Each row is a point on a landscape with many valleys, with its height.
A ball rolls from a point to the lowest of its 2 nearest points, and stops where none of them is lower. Distance is the straight distance between rows; heights are no part of it.
q_957 (h 29.8): [-12  12  10   1  -1 -28  14 -19 -40  20  17 -29  16   1 -28  11  -4  -2
   8   0  23  19   5  -7   5 -14  21  25 -43]
q_596 (h 14.7): [  3  -7  -6 -53  47  19  -2 -22  17 -14  -4  19  -1   5  31   5  48   1
 -18  12  16  -9  -4 -19  32 -30   4  22 -27]
q_677 (h 10.7): [  5  17 -14   1  -1  -4 -18  -6 -27   4  20   1 -11  -6  38  -8  42   8
 -17 -34 -32 -25  32 -40 -10   1  13  -5 -37]
q_291 (h 24.4): [  4 -19  -5  29 -18   5  -7  20 -11  32   3  -2 -16  14 -36 -17 -31 -17
   4  -9 -14  -1 -16  22 -60  12  17 -23  -2]
q_176 (h 19.1): [  2 -11   0  14 -25   4  -8   1 -17  40  -9  -8   3  21 -24   7 -29  -2
 -10 -34  18 -10 -29 -17 -42 -13  -3 -20  19]
q_213 (h 27.7): [  2   5  23  17 -32  41  54   9   3  10 -30   0 -12 -13   2   3 -33  13
  38 -21  34  -3   5  -5  24  -1 -40 -28  51]
q_609 (h 46.9): [ -3 -25  -9 -37   4   2 -45  21   0  -5  19  11 -11  10   4 -20  15 -35
 -44  37  13   7 -23 -17   1 -51  31 -10 -18]
q_383 (h 19.4): [ -6  23  14  12  -3 -34 -31   1   2 -28   4  17  22  24  13  -6   1 -16
  -6   0 -24  -3   7  22  26  52   1  38  20]
q_831 (h 61.5): [-25 -26  -9  15 -29  25  43   2   3  17  15 -23 -18   7 -38 -23 -25  14
  21  14   9  29 -14   6 -35  13   7 -30  19]
q_69 (h 27.2): [-21  -5  10  -3   0   4  22  -9 -13  19  18 -29  -6  -7 -27  -8  -8  -1
  31 -11  -7  11   6  10 -19 -11  21  -2 -51]
q_929 (h 14.6): [  2  -2  20  -6  47 -26 -28 -39 -18 -23  -8  -2  61 -11  42   8  37   8
 -33  30   9   6   6 -10  57  -8  48  24 -16]
q_987 (h 33.1): [  5   0  19  24   5  13 -30  14 -46   9 -10  27  15   5  16 -34   5 -18
 -27 -16  12   4   1 -24  32 -15  25  -7  -2]
q_829 (h 24.1): [ -9   3  25  22 -16  46  51 -16  -9   0  -1  -9 -14  12  14  -7  -3  16
  33   2  18 -15  22 -24  29  15 -10  -2  39]
q_469 (h 17.8): [ -5  -9   0   7 -33  19  27 -25 -19  28  29  16  11  23 -22  36   8  -3
   4  13  17 -12  -1 -51  -7  17  -1 -12  36]
q_484 (h 35.9): [  5  -6  18  -4 -13   9 -36  29 -18   0 -25  25  15  -5  21 -15 -30  -1
 -10  16  17 -18  -4  -4  26 -26  -1 -17  14]
q_783 (h 28.0): [  3  17  15  24 -24   3  22  -2 -22 -15 -31 -23  -1  24 -42  -8 -21   6
  13 -17 -22 -32   8 -37  15  48  43  39   5]
q_857 (h 11.4): [ 11  -1   5 -24  54 -21 -21 -46   2  -7   2   7  27  14  34   5  52 -13
 -32  32  12   2 -10   8  29 -17  21  22 -23]
q_353 (h 24.3): [-10 -12  -6   0 -10 -23 -20  15   2 -21 -16 -14  32   6  13  20 -29  35
  -1   8 -47  -9   7  33  -9  41  26  18  -1]
q_998 (h 43.9): [  3 -13  37 -13  23  19  17   0  18 -17 -12 -32 -22 -27   6  -7  -6  29
  22   3  -4   9   4  27  23 -26  -9 -14 -34]
q_294 (h 23.7): [  2 -17  -7   2 -34  -7  15  30 -18   4 -27  -4  -4 -11 -26  37 -28  10
   9  14  -2  16   2  20   4  -1  -9 -14 -15]
q_299 (h 14.3): [-13 -28 -22 -15   6  39  13 -20   5  30  33  42  19  17   9  33  22  -1
  -8   6  30  -5 -15 -43 -21  -5   5 -19  23]
q_891 (h 29.5): [ -1  -5 -14 -24  -3 -15  -6  22   5  -1 -68  21  23 -26 -16  13 -26  16
  16 -42 -16  13 -11  37 -13   8 -32 -15  -1]
q_218 (h 53.8): [  8  10 -36   0  13  -4 -17  -3  33 -34  21  24 -10 -10 -10  14  31 -17
  -7 -19   0  21 -12 -15 -30   3 -43   2   9]
q_49 (h 54.0): [-18 -53  26 -22   2  26  14  -8   7   7 -16 -32   5  13  35  42  13  -2
 -22 -45  10  -1  14 -10  18 -36  28  -1  10]
q_955 (h 36.0): [ -2   3 -16 -39  -2 -18 -54  16  -6 -12 -12  36  22 -22  -5 -15  13  -8
 -38  -6  -1  19 -18 -29  11 -24 -14 -22   6]
q_983 (h 42.1): [  4 -21  29 -46  -3  17  24   6  29  16 -20 -28 -21 -29   4  24 -23  25
  22   9  28  -5   0  19  10 -60 -14 -24 -21]
q_581 (h 50.8): [-22 -15  -1   2  -4  14  13  12  11 -41  19  -2   4   1 -10   4   3   3
   0  20 -19  29 -10   5  20  32  14   1  -2]
q_958 (h 35.0): [ 14   0   7  -2   0  21   1  13 -17  36  -2  17 -31 -11  -1 -12   2   5
  -1 -16  35   0  -3 -19  -4 -37 -36 -33   6]
q_648 (h 39.5): [ 28   0 -30 -15  45 -30 -46 -11  20 -15 -57   8  12 -19  10 -33  14 -29
 -33  39 -25  10  -4  30  14 -56  15  24 -12]
q_668 (h 11.8): [  5   4  28 -21   6 -14  -1 -36  -7  11  13   6  14  23  -6  42  13 -38
   7  -1  21 -10   1   0   0 -19 -31  11  12]
q_630 (h 7.6): [  4 -16  36 -32  24   8 -27 -24   7  -5  12   2   1  14  11  11  27 -47
 -13  -1   3 -14   1   1  -2 -34  -2  -3   0]
q_462 (h 62.0): [-27 -31  -5 -22 -15  30  78  -7  18  16   0 -26 -46  42 -38 -22  -1  24
  22  33  -4   6  11   7  -4  39  13  16  22]
q_123 (h 58.2): [  9   3 -21 -35  48 -12  -8 -23  24  12  44  17  -9  18  -3  19  43  12
 -18  27 -10  -7 -21  14 -30  31  -7  14 -23]
q_949 (h 55.9): [ 11 -22  29 -36   9  10   7 -23   2  37  -5 -23   5   8  35  37   1  19
 -18  11  38 -31   4 -14  28 -60  10   3  -3]
q_577 (h 34.5): [ 22 -14  -9 -38  46  15 -13  19  42  10  -6  23 -21 -21 -28  21   2  -4
  -9  35  43   9 -31  12 -18 -38 -43 -23  19]
q_437 (h 15.6): [ -1   6 -17  11  34 -31   9   4 -20   5  -9 -11  21  27   5  -4  -8   9
 -12  22  27  22 -13  38  30   5  31  56 -34]
q_672 (h 30.3): [ 13  20  33  19 -20  11  10  19 -27  -9 -19 -14 -23  -7 -25   2 -13  10
  20  -7 -31 -39  14 -24  24  30  14   6 -16]
q_165 (h 40.1): [  5 -24  17 -50  -9  26  15  24  33  24  -4 -20 -52 -19 -30  21 -18  33
  18  -4  19 -11 -15   9 -31 -15 -23 -38  -4]
q_203 (h 48.9): [-18 -14 -10 -16   2  19 -19  26  15 -40  21  10  -3   5   6 -20   0 -16
 -15  23  20  23 -36  -6   9 -14  10  -2  -3]
q_333 (h 25.2): [ 40  23  -7  44   9 -28 -21   0 -13   6  12  -2 -10   9  13  -7  -4  32
 -26  33  -3 -11   1  15  17  17  10  28 -25]
q_251 (h 31.0): [-22 -11  10  19 -40  22  38  17  -9  -8 -26   1  22 -24  -4  15 -35   7
  38 -10  -1  18   8  13  14  15 -20 -37  41]
q_646 (h 33.9): [-22  14  -8  24 -43   5  16  20   1 -28 -35   2  14 -47  -8  -1 -28  22
  56 -26 -24   0   1   5 -19  27 -29 -49  24]
q_7 (h 23.4): [-17   3 -14 -30  13 -21 -18   2   6 -26   7  30  22  20  20  16  18 -12
 -15  16  -7  14 -10  19  20  23 -18  25  10]
q_249 (h 43.7): [  9  -4   3  -3  35  -5 -19 -26  -5  24 -11  26  38 -26   6  12  -1 -21
  20  14  -9 -19  11  15 -19 -52 -14 -25 -11]
q_317 (h 22.6): [ 35  24  -8  -1  29 -40 -53  27  29 -19 -31  44  -2 -31 -27 -17   3 -27
  -5   3 -41   5  -3  40  -5  10 -17   2 -19]
q_702 (h 14.1): [ -1   9  12  34  -7  -5  14 -17 -36  19  25 -38 -23   9  29   2  42  -1
  -4 -39 -24 -23  45 -24  -6  14  28   9 -23]
q_369 (h 21.1): [-20  -2  -6  -9 -24  -7   2  -9   6 -29  12 -24  15  29  17   9 -10  24
   3  10 -34 -21  20   5 -10  57  18  31  21]
q_896 (h 42.0): [-14  27  15  28 -32   0  -3   6 -33  -6  10 -21 -15 -12   1 -15  11 -41
  23 -58 -29 -22  12 -32 -31  -3  -4 -32   3]
q_193 (h 34.6): [ 15  42  42  35  -2 -17 -14   9 -18 -32  19 -13  -2 -23  14 -23   5 -10
   3   9 -32 -13  34  -1  50  28  21  11 -25]
q_413 (h 18.0): [ 32  55  -4  29  23 -35 -34  13  34 -17  14  33  -7 -33  -7 -25   0 -20
   3   2 -44 -18  12  20   0  40  -3  13 -33]
q_144 (h 43.8): [-18  23   5  34 -39  16  17  -2 -14 -20   3  -7 -13  10 -12 -29  -1 -41
  34 -34 -27 -24  21 -31 -26  31   1 -12  38]
q_183 (h 49.6): [ -2   8 -15 -31 -28   5  24  10  36 -31  17 -10 -16 -21   4  30  -4  23
  -5  13  36  25 -19 -15  19 -16 -46 -12  11]
q_961 (h 33.2): [ 29  16   3  31 -12  -1 -11  26 -29  -3  -7  23 -28  -6 -10   6  11   9
 -19  -8 -21  -6  12 -24  25  22 -13  -2  -9]
q_568 (h 20.7): [ 13  29  -3  14   0 -41  -9  15  -9 -13 -21  -6  -3   4  -6  -8 -23  17
  11  17   5  12  -1  35  23   8 -11  40 -28]
q_685 (h 37.5): [ 15 -11   9  -4 -30  16  20  13  21  10 -24 -26 -26  -8 -22  12 -52  37
  25  11  26 -18 -22  16 -25  -9 -15 -19  11]
q_976 (h 14.5): [-11 -28   8  -9 -20  -2  -1 -11 -25  41  -3  -8  32  11 -10  35 -10  -1
 -34 -39  26   9 -21 -32  -7 -30  13 -20  14]
q_79 (h 29.9): [ -2  -2 -22 -36  -6  -6 -22  15  -1  14 -29   7  11 -15  34 -11 -13  33
 -24 -35   1   2  -2   7 -18 -17 -33 -26  14]
q_72 (h 14.2): [ -6  15 -18  -2 -30  -2 -11   2 -14  -9  30  -2 -11   3  16   7   6   7
  11  -2 -20 -26  26 -35 -26   9  -2   3 -16]
q_743 (h 63.3): [ -4 -13  -5 -16  -3  35  52  14  15  11   0   9 -59  29 -46 -13   7   1
  25  23  -5   3  16   9 -15  56 -18   6  31]
q_941 (h 28.7): [ 14  13 -26  59 -20 -20 -24  14  -2  12   9   5   6   4  -7 -19 -38   1
  -3  12 -21 -14  -6  11 -41  19  27   6  -8]
q_823 (h 60.8): [-19 -23 -12 -26   4  20  32   2  18   5  13 -26 -29  36 -17  -7 -10  24
   6  17   1   4 -17  21 -19  27  18  19  -6]
q_726 (h 43.2): [ 19  -5  -6   8  34 -18 -64  -3   5 -14   6  37  22 -18  12 -31  34 -24
 -60  40 -21  14 -18   1  21 -19  15 -20   6]
q_854 (h 57.9): [-19 -14 -19 -28 -20  12  31 -10  20  13  25   5  37   2  -1  39 -22  39
  -8  34  31   8 -36 -15   0   1  -4 -10  28]
q_91 (h 45.2): [ 13 -13 -33 -36  40 -14 -45  19  20 -20  10  23  -8 -11   0 -21  34 -17
 -56  54  -8  17 -33   1   8 -31  16  -7 -16]
q_973 (h 46.3): [  1   6  -7 -49   6 -13   4 -28  12   0  -9  -1  33 -56  18  14  18  23
 -15  19  16  20   0 -19  33 -68 -31 -30  -8]
q_414 (h 16.1): [-19   2  18  -2 -21  -5  23 -26 -23  14  -5  -6  25  36 -17  33 -14 -40
  26 -17   7 -14  14  -1 -11  12  -8  22  33]
q_692 (h 55.6): [ -3  11 -23   5  23 -14  -4 -26  16 -15  35   7   7  10 -16  -4  30 -34
 -13 -22   0  30 -22  -1 -25   3   3  17 -26]
q_607 (h 38.5): [  7   2   6  13 -33  11  14  -3  -1 -10  -6 -23 -19  -1  27  30  -6   1
  11 -21  17 -17  21 -23   2 -30 -29  -6  15]
q_360 (h 34.7): [ 36  -7 -26  18  34  -2 -32  36  -2  23 -31  47  -9 -16  -5 -15 -12 -13
  -3  34 -21 -11  13  33 -11 -19   7  -1 -29]
q_119 (h 29.7): [  6   9  10  60   3   2  -2   9 -30  -1   4   3   3   6 -12 -33  -2 -26
 -16 -27   4  29  -1  -6  20   9  34   9 -13]
q_45 (h 51.1): [  5  28  -4  55  -4 -12   7   5 -13  28   9   2   4  14  -7 -53 -18 -12
  -3 -23 -46 -22  13  13 -15  74  45  12   3]
q_671 (h 45.8): [ -3  29 -15  49  -6  12  15 -25 -15  -5  17  25   5  19  10 -22  19 -16
  22 -19 -11 -12  23 -26  -8  45  -6  15  25]
q_507 (h 49.0): [  9  -1   3   6  18  -2  15 -25  18   4   9 -24 -36  24  15  12  23 -22
  19 -26  -4  -7  26  24 -24 -16 -13  33 -23]
q_555 (h 17.3): [  0   2  11  67  -3  15  43 -32 -18  13  27 -47 -23  12  14 -20  29  11
   8 -20 -21 -15  36 -31  -2  33  45   8   3]
q_633 (h 47.8): [ 18   7  -9 -40 -19  -9  23  -2  29   3   1  -2  -3 -45  26  41   7  17
 -13  17  35  13   7  -6  23 -63 -57 -26  11]
q_972 (h 64.6): [  2   0   8 -42   5  34  26  23  20  -1 -10  -1 -59   7 -28 -12   0  19
  28 -16 -11 -15  11  13 -24  52 -36  -6  18]
q_714 (h 20.5): [-15   4   2  63 -18   1  39 -18 -15  -4  16 -51  10   0  10 -24  -3  15
  21   7 -42 -18  43  -6 -11  44  49   3  18]
q_267 (h 51.7): [-11   6 -22   4 -22 -14   2   7   3 -28  23   7  -4 -23   0  12  20  -4
  -7  -2   4  50  -3  -4   5 -10 -41 -22  -1]
q_724 (h 41.4): [ 15 -12 -20 -17  45 -23 -32 -43   2   2 -32   8  33 -15  16  -9  41 -59
 -28  20 -30   4  23   7   6 -60  37  18 -26]
q_297 (h 37.4): [ 29   3  -7  -8  40  -4 -36   1  16   9  17  30 -14 -14 -12  -4  20 -11
 -21  40  28   1 -16  -1 -16 -33 -35 -20   9]
q_645 (h 17.9): [ -6  15 -27 -23  37  13  16 -20  12 -23  15  12  -2   7  22  -7  41  23
  -8  -4  20  20 -13 -15  28  12  -9  27 -30]
q_974 (h 26.1): [ 19  -1 -46 -14   9  10 -31  36  15  18 -31  39   0 -15  34  -2 -19  43
 -11  -9  16 -16   1   3 -35  -6 -41 -24  36]
q_172 (h 21.4): [  9   2 -10  -4 -11  23 -19  20  15  -4  -3  16 -24  12  42  -7 -21   9
  14   2  15 -35  16   7 -33   4 -37  -8  44]
q_641 (h 52.5): [-28   2  11  24 -13 -11   6 -20 -12 -23  34 -11  34  16 -31  -3   1 -23
  -6  13 -11  22  -9 -13  12  45  41  17  11]
q_682 (h 54.2): [ -8  24   3  36  -8 -21  15  -4  -6   5  33   5  13  21 -45 -40  -9 -29
 -10  17 -13  26 -15  11   3  65  34  20   6]
q_614 (h 11.5): [-10 -10 -22 -29  30 -15  10  13 -10  -5  -6   9   6  19   4  14  14 -16
 -10  39  15  21 -13  30  37 -20  12  33 -38]
q_106 (h 38.0): [ 21   2   7  -5  17   8 -26  -4 -15  27 -23   5 -25 -13   5 -30  25 -21
 -17 -49  10  -9   3 -28 -12 -63 -16 -28 -14]
q_893 (h 36.1): [ 22  -1   3  34 -12   2   8   0 -22   8  -8 -16 -30  20  14  16   8  14
 -15 -10  19  -3  13 -12  16 -11  -9  21  -7]
q_280 (h 38.6): [  5  22 -12 -18 -21  -9 -53  24   8 -26  -4  28   6 -33   4  -4  -3  24
 -13 -13   0  -7 -13 -48   1  -6 -32 -26  18]
q_263 (h 40.8): [  0  28 -11  -1 -49   5 -25  33  -5 -28 -18  13  -7 -34  14  12 -11  12
  17 -32  -6 -38   2 -58  -8  -3 -34 -35  27]
q_665 (h 53.1): [-29 -38  30 -16 -23   5  26   0 -21  -1 -15 -57  24   8  26  49 -14  -3
  -3 -46  10  -4  37  -5  15  -1  28  13  32]
q_825 (h 27.6): [ -2  20  29  33   0  27  35  -9   4 -29 -12 -10  -8   0  -7 -32 -22  15
  45   9   9   2   5  11  31  28 -13  14  18]
q_282 (h 65.9): [ -4   0  30 -33 -14  14  11   6   2  -5 -13  -8 -14   4 -27   2 -17  11
  15 -24  -5  -2 -12   5  -1  29 -22 -10  16]
q_944 (h 20.6): [-16 -14  24   6   2  28  15 -24 -11  -5  19 -25  21   9  22   3   7  27
  -2  -8   6  -3   4 -29  23  14  33   2   2]
q_584 (h 10.5): [-30 -26   1 -24  -5  20  -2 -20 -17  25  27   7  24  20  -5   9  16 -14
 -16 -26  16   9 -20 -35 -17  -8  25 -11   0]
q_455 (h 56.8): [  2 -23  15 -44  -4  19  26 -11  16  32   5   7  37  -7  23  54 -16  30
 -17  24  36 -17 -15 -12  28 -35   7 -17  17]
q_442 (h 25.9): [ -1  10 -10  50  -4 -12  -2  -4 -27  -2  10  16  18  36  13  -7  11 -37
 -14  -6  20  21  10   2  19  19  23  45   8]
q_593 (h 40.4): [ -8  21   2  12 -73  14  22  16  -5 -27 -17 -29 -10 -15  20  23 -24  19
  18 -31  11 -30  15 -55  10  -6 -17 -16  37]
q_42 (h 56.9): [-15 -17  -6 -21  23  -9  10 -37  13  14  45 -13  -3  15  -7  25  38 -11
  -9   2   3  21 -15  10 -24  -9  -2   3 -21]
q_329 (h 66.0): [ -1 -48   2 -21  32  17  -7  -7  39  14  20 -22 -44   7   7   7  38  14
 -34 -25   1  16 -23   2 -18 -39   7 -19 -14]
q_169 (h 47.6): [  2  36  -6  37   5   4 -11  -6 -22   6  -1  33  24 -13   0 -10  -4   6
  32 -19 -15 -29   2 -32 -12  16 -13 -10   6]
q_493 (h 45.0): [ -1  -3  15 -20  17  13   9 -25  -4  13   3   4  24 -38  12  15  10  16
  16  12   8  -8  10 -16  15 -57 -14 -30 -19]
q_914 (h 59.4): [  8   0 -18  -8  18  -7  -7  -3  10  20  24   4  -6  23  -9  -3  -9  19
  -3  22 -14 -12 -14  27 -39  26   7  15 -17]
q_61 (h 31.7): [ 29  12 -22  53 -16 -23 -35  44  -9  10 -32  28  -5 -18 -10 -12 -33 -10
  10   3 -30 -19   5  26 -27   9   9 -10 -18]
q_292 (h 64.7): [-17 -57  -6 -13  -8  30  23  12  39  14  15 -21 -57  14  -7  20  19  17
 -13 -25  -2  22 -12   8 -29  -7  -4 -25  11]
q_367 (h 50.5): [-10 -21   5  -8   4  17  28 -19  16  -1   0 -25 -23  54  20  18   5 -15
   8 -15  35  -7   4  10  -2  -9   2  47  11]
q_64 (h 21.2): [ -1  24  -6  -4  28  12  19 -14   4 -14  25   0 -15  -8 -10 -25  24  23
  14 -11 -11   9   5 -13  13  21   9  22 -56]
q_323 (h 26.2): [  9   4 -11 -29  24 -32 -30  15  12 -10 -48  20  15 -24 -11 -10  -7  -9
   8 -17 -46   8   5  57 -14   3 -17   1 -27]
q_804 (h 19.9): [-21 -11  -5  -7 -19  -7  13  29 -18   6 -19  16  25  -5  -1   8 -41  13
  34  35   4  21   5  46  13   9  -6  -1  -4]
q_915 (h 23.6): [-15  -8  16  54 -20  25  22   0 -23   7  -7 -34   8  -4   6 -18 -26  20
  28  -3 -32 -34   9 -12 -19  20  34 -27  24]
q_876 (h 27.5): [  9 -13 -23 -23 -23   0  11  34   5  -4  -2   3 -47  -2 -26  27  -5  -8
   4  22  17  19  -5   9 -11 -17 -26  -3 -28]
q_475 (h 24.2): [ -8  24   2  11  13   1  43 -21  -6  12  24 -19  -9   5 -24 -29   2   2
  24  -9 -20   3  21   4  -1  44  42  32 -49]
q_461 (h 14.4): [-14  36 -13  13   3 -60 -54   9  12 -32  -2  32  45 -11  11 -20  17 -16
  -5  -3 -22  24   2  10  32  19   0  34  -8]
q_774 (h 16.7): [ 19   9  19  38  10  17 -27   4   4   0   6   6 -20   0  35 -25  -6 -26
  19  -2   3 -39  15   8 -29 -26 -19 -21  17]
q_25 (h 17.6): [-25  -1  -4 -27 -14 -42 -20  27 -15 -13 -27  -5  40  13 -21  11 -31  24
 -18  -4   3  28 -33  15  32  27  15  29  -4]
q_890 (h 16.2): [  8  19  -7   6  15 -22 -21 -26 -17   6  13  34  23   9   9   4  23 -40
  -4  19  26   9  -1  -2   6 -30 -17  14  -6]
q_809 (h 49.3): [  9  43  10  54  12 -17  -5   6 -38  27  -8  14  19  -9  -4 -42 -20  14
  19 -19 -23 -22   8   2   8  30  22   8 -22]
q_305 (h 21.3): [ -3  24 -23  25  -1 -21 -20   6  -4   0  11  42  12  31   5 -23 -11 -33
   6  21  24  13  -9  20  -5   9  -8  35   6]
q_407 (h 32.4): [ 19  22  27  63 -10 -15  -1 -12 -24  -8  42 -13  -5 -11   8   0  28 -14
 -21   9 -36  -9  30 -12  24  44  31  -4  -4]
q_618 (h 34.2): [ 13  -4 -10  14  -2  24  17  19  40 -25 -21   7 -12  -6 -15   7 -45  27
  33  36  37   3 -28  22  -8   4 -26   2  21]
q_867 (h 9.7): [ -8  29   8   9  15 -62 -46 -14  11 -45  20  -9  47 -18  25 -16  13 -37
 -18  13 -19  17  15  28  25   0  30  31 -22]
q_701 (h 31.4): [ 13  -2  -1 -17 -28  25  30  28  14  22 -26  14 -10 -31  14  13 -26  19
   4 -28  46   7  -6  -3   6 -35 -42 -43  32]
q_229 (h 17.5): [-21  -9 -12 -28 -35 -11 -10  -1 -18   3   8 -20  14  20  29  31  -5  15
 -14 -18 -19 -20  18 -12 -21  12   3   6   6]
q_578 (h 63.2): [ -5 -31  -2   1   8  38  22   6  37  13  27 -10 -49   8 -42 -13   8   8
   6  -6   2  23 -22   3 -46  18 -10 -28  23]
q_107 (h 40.2): [ 15   7   8  30  -1   8  -6  -5 -21  20   2  -7 -32  -4  -3   3  28 -29
   5 -56 -13 -26   9 -37 -29 -37  -3 -22 -16]
q_24 (h 12.5): [-22  -3 -20 -15   2 -23 -12  25  -4 -10  -9   4  20  11 -36 -15 -23  -3
  -9   1  -2  40 -43  27  -2  16  25  20 -29]
q_536 (h 53.0): [  0   8   5  20 -15   2  -3   3   0   6  32   5 -14  17 -32 -34  -1 -22
 -11  -7 -41  -6  -3  -2 -31  65  23 -10  18]
q_48 (h 31.1): [ 11   9   5  35 -18  22  18  14  21 -31 -43  11  -6  -8 -12  -1 -44  26
  53  21   7 -18  -1  12  13  30 -19   5  31]
q_180 (h 42.5): [ 13  -2   6   2  46  -4 -30 -39   7  -2  -8  13  34 -27  20 -10  24 -41
   6   7 -27 -19  21   5 -11 -56  22  -8 -34]
q_676 (h 40.5): [ 20 -13   4  21  21  -6 -38  -1  10  -1  28  24   7   4  -8  -2  11 -17
 -41  33   6  18 -38   9  -6  -1 -11 -24  26]
q_784 (h 29.1): [ 29  22   6  60  -4  -2  13  -3  -4   7  33 -11 -31  14  -3 -32   2   8
 -10  22 -14  -5  13   8   8  44  14  13  -1]
q_994 (h 38.3): [ -9 -15  42 -19 -16  -1 -22   9 -38  17   3 -18   8  19  34   0 -15  -9
 -12  10  12 -23  19   9  20 -19  14  -2  11]
q_192 (h 51.9): [-23 -21  24 -43 -25  12  43 -13  17  -6  -6 -48  -8  37  17  39  -7  -2
   2 -23  15  -8  19  10  11  13  -3  29  38]
q_733 (h 25.1): [-17   2  12  -6 -27   2  33 -11  -9  -5 -29 -33  24  23 -20  10 -48  31
  25   8   4 -25   4  -8  12  35  21  31  25]
q_719 (h 17.7): [  1   3  19  20  21 -10 -10 -32 -20 -11  17 -18  38 -10  22   5  19  18
 -12   6   3  -2  10 -13  23  -4  33  12 -26]
q_262 (h 19.6): [-25 -15  19   5 -38   1  41 -34 -19  12  21 -23  13  34 -43  32   2 -35
  11  10  15   9   6 -27  -2  13  11   6  38]
q_141 (h 45.6): [ -7  -7  17 -46  34  16  11 -10  23  -7  -1 -21 -25  -3  13 -22  16  16
   7 -32   5  15  -6  20   0 -16 -25   1 -24]
q_445 (h 21.6): [-34   1   8 -22  -7 -15  13   2   0 -13 -19 -11  58  10  -7  16 -47  37
  13  14  24  10 -25  15  37  27  14  32  22]
q_954 (h 37.3): [ 28   1 -48 -11  55 -15 -38  18  21  -7 -38  51   1 -29   1 -33  19 -25
 -16  45 -19  19   3  34   6 -32  -6   4 -16]
q_426 (h 67.2): [  3 -34   1  17  -2   7   3   3  11  13   2 -32 -30  -3 -23  -2   4  -2
 -14 -27  16  39 -26   4 -20 -47   8 -18 -27]
q_460 (h 16.0): [-11  -7 -22 -38  11  -3  14  21 -12  18 -16  25   7  -5  17  -1  -6  16
  13  27   6  20  13  40  17 -14 -22   2 -21]
q_816 (h 12.6): [ 17  -6  35  17  18  26 -11 -22   6  12  30   7 -22  10   7   7  19 -19
   8   2  -1 -37   9 -13 -21  -1 -10 -17  19]
q_95 (h 6.2): [-17   8 -48 -28  20 -43 -21  18   2 -27 -20  14  25  -3  -7 -12   9 -16
 -24  12   1  43 -29  16  22 -21  16  31 -39]
q_567 (h 32.7): [ -9  17  -7   9  -6  -4  -6  24  -6  -5 -33  23  13 -31 -22 -15 -26  13
  46 -29 -40  -6  -3  21 -29  38 -13 -25  -6]
q_71 (h 33.0): [ -1  -9 -54 -74   1 -21 -34  10   4  12 -47  24  20 -27  17 -14  12   9
 -46 -20 -13  22  -6  -6  -9 -38 -21 -22  13]
q_269 (h 23.5): [-18   3  44  25  -5  10  21 -32 -17   4  20 -50  18   5   5 -15 -24  18
  28  14   7 -24  10 -11   1   7  31   1  14]
q_738 (h 13.7): [ 22  34  -2  20  22 -48 -44 -16  17 -23  18   9  27 -37  14  -8  18 -21
 -24   7 -48 -11  14  10   6   4  23   9 -41]
q_344 (h 55.0): [  4 -41  24 -35   0   2  20 -11   9  27 -10 -38  -5   8  28  44  21   7
 -49 -21  45  10  -5 -13  42 -61  15   4  11]
q_28 (h 59.5): [-20  -9 -21  -7 -32  13  34   4  11   8  14   4  10   6 -50   0 -36  27
  -1  26  30  34 -47 -17 -10  26 -12 -21  41]
q_623 (h 47.3): [  9   8  17  -8  19  10   7  -7  13   4  -7 -18 -45  -3  20 -19  13  -9
  28 -35   8  -5  20  28 -17 -25 -44  -2 -11]
q_147 (h 31.2): [ 23 -19 -10 -24  23  19   7  37  33  10  -1  17 -73 -10 -37  34  13 -11
   9  24  35   9  -1  14 -20 -23 -44  -8  -2]

Where does a ball stop that starts at each point below?
q_292 -> q_829
q_263 -> q_630
q_665 -> q_829
q_682 -> q_95
q_823 -> q_584
q_633 -> q_584
q_484 -> q_630
q_593 -> q_95
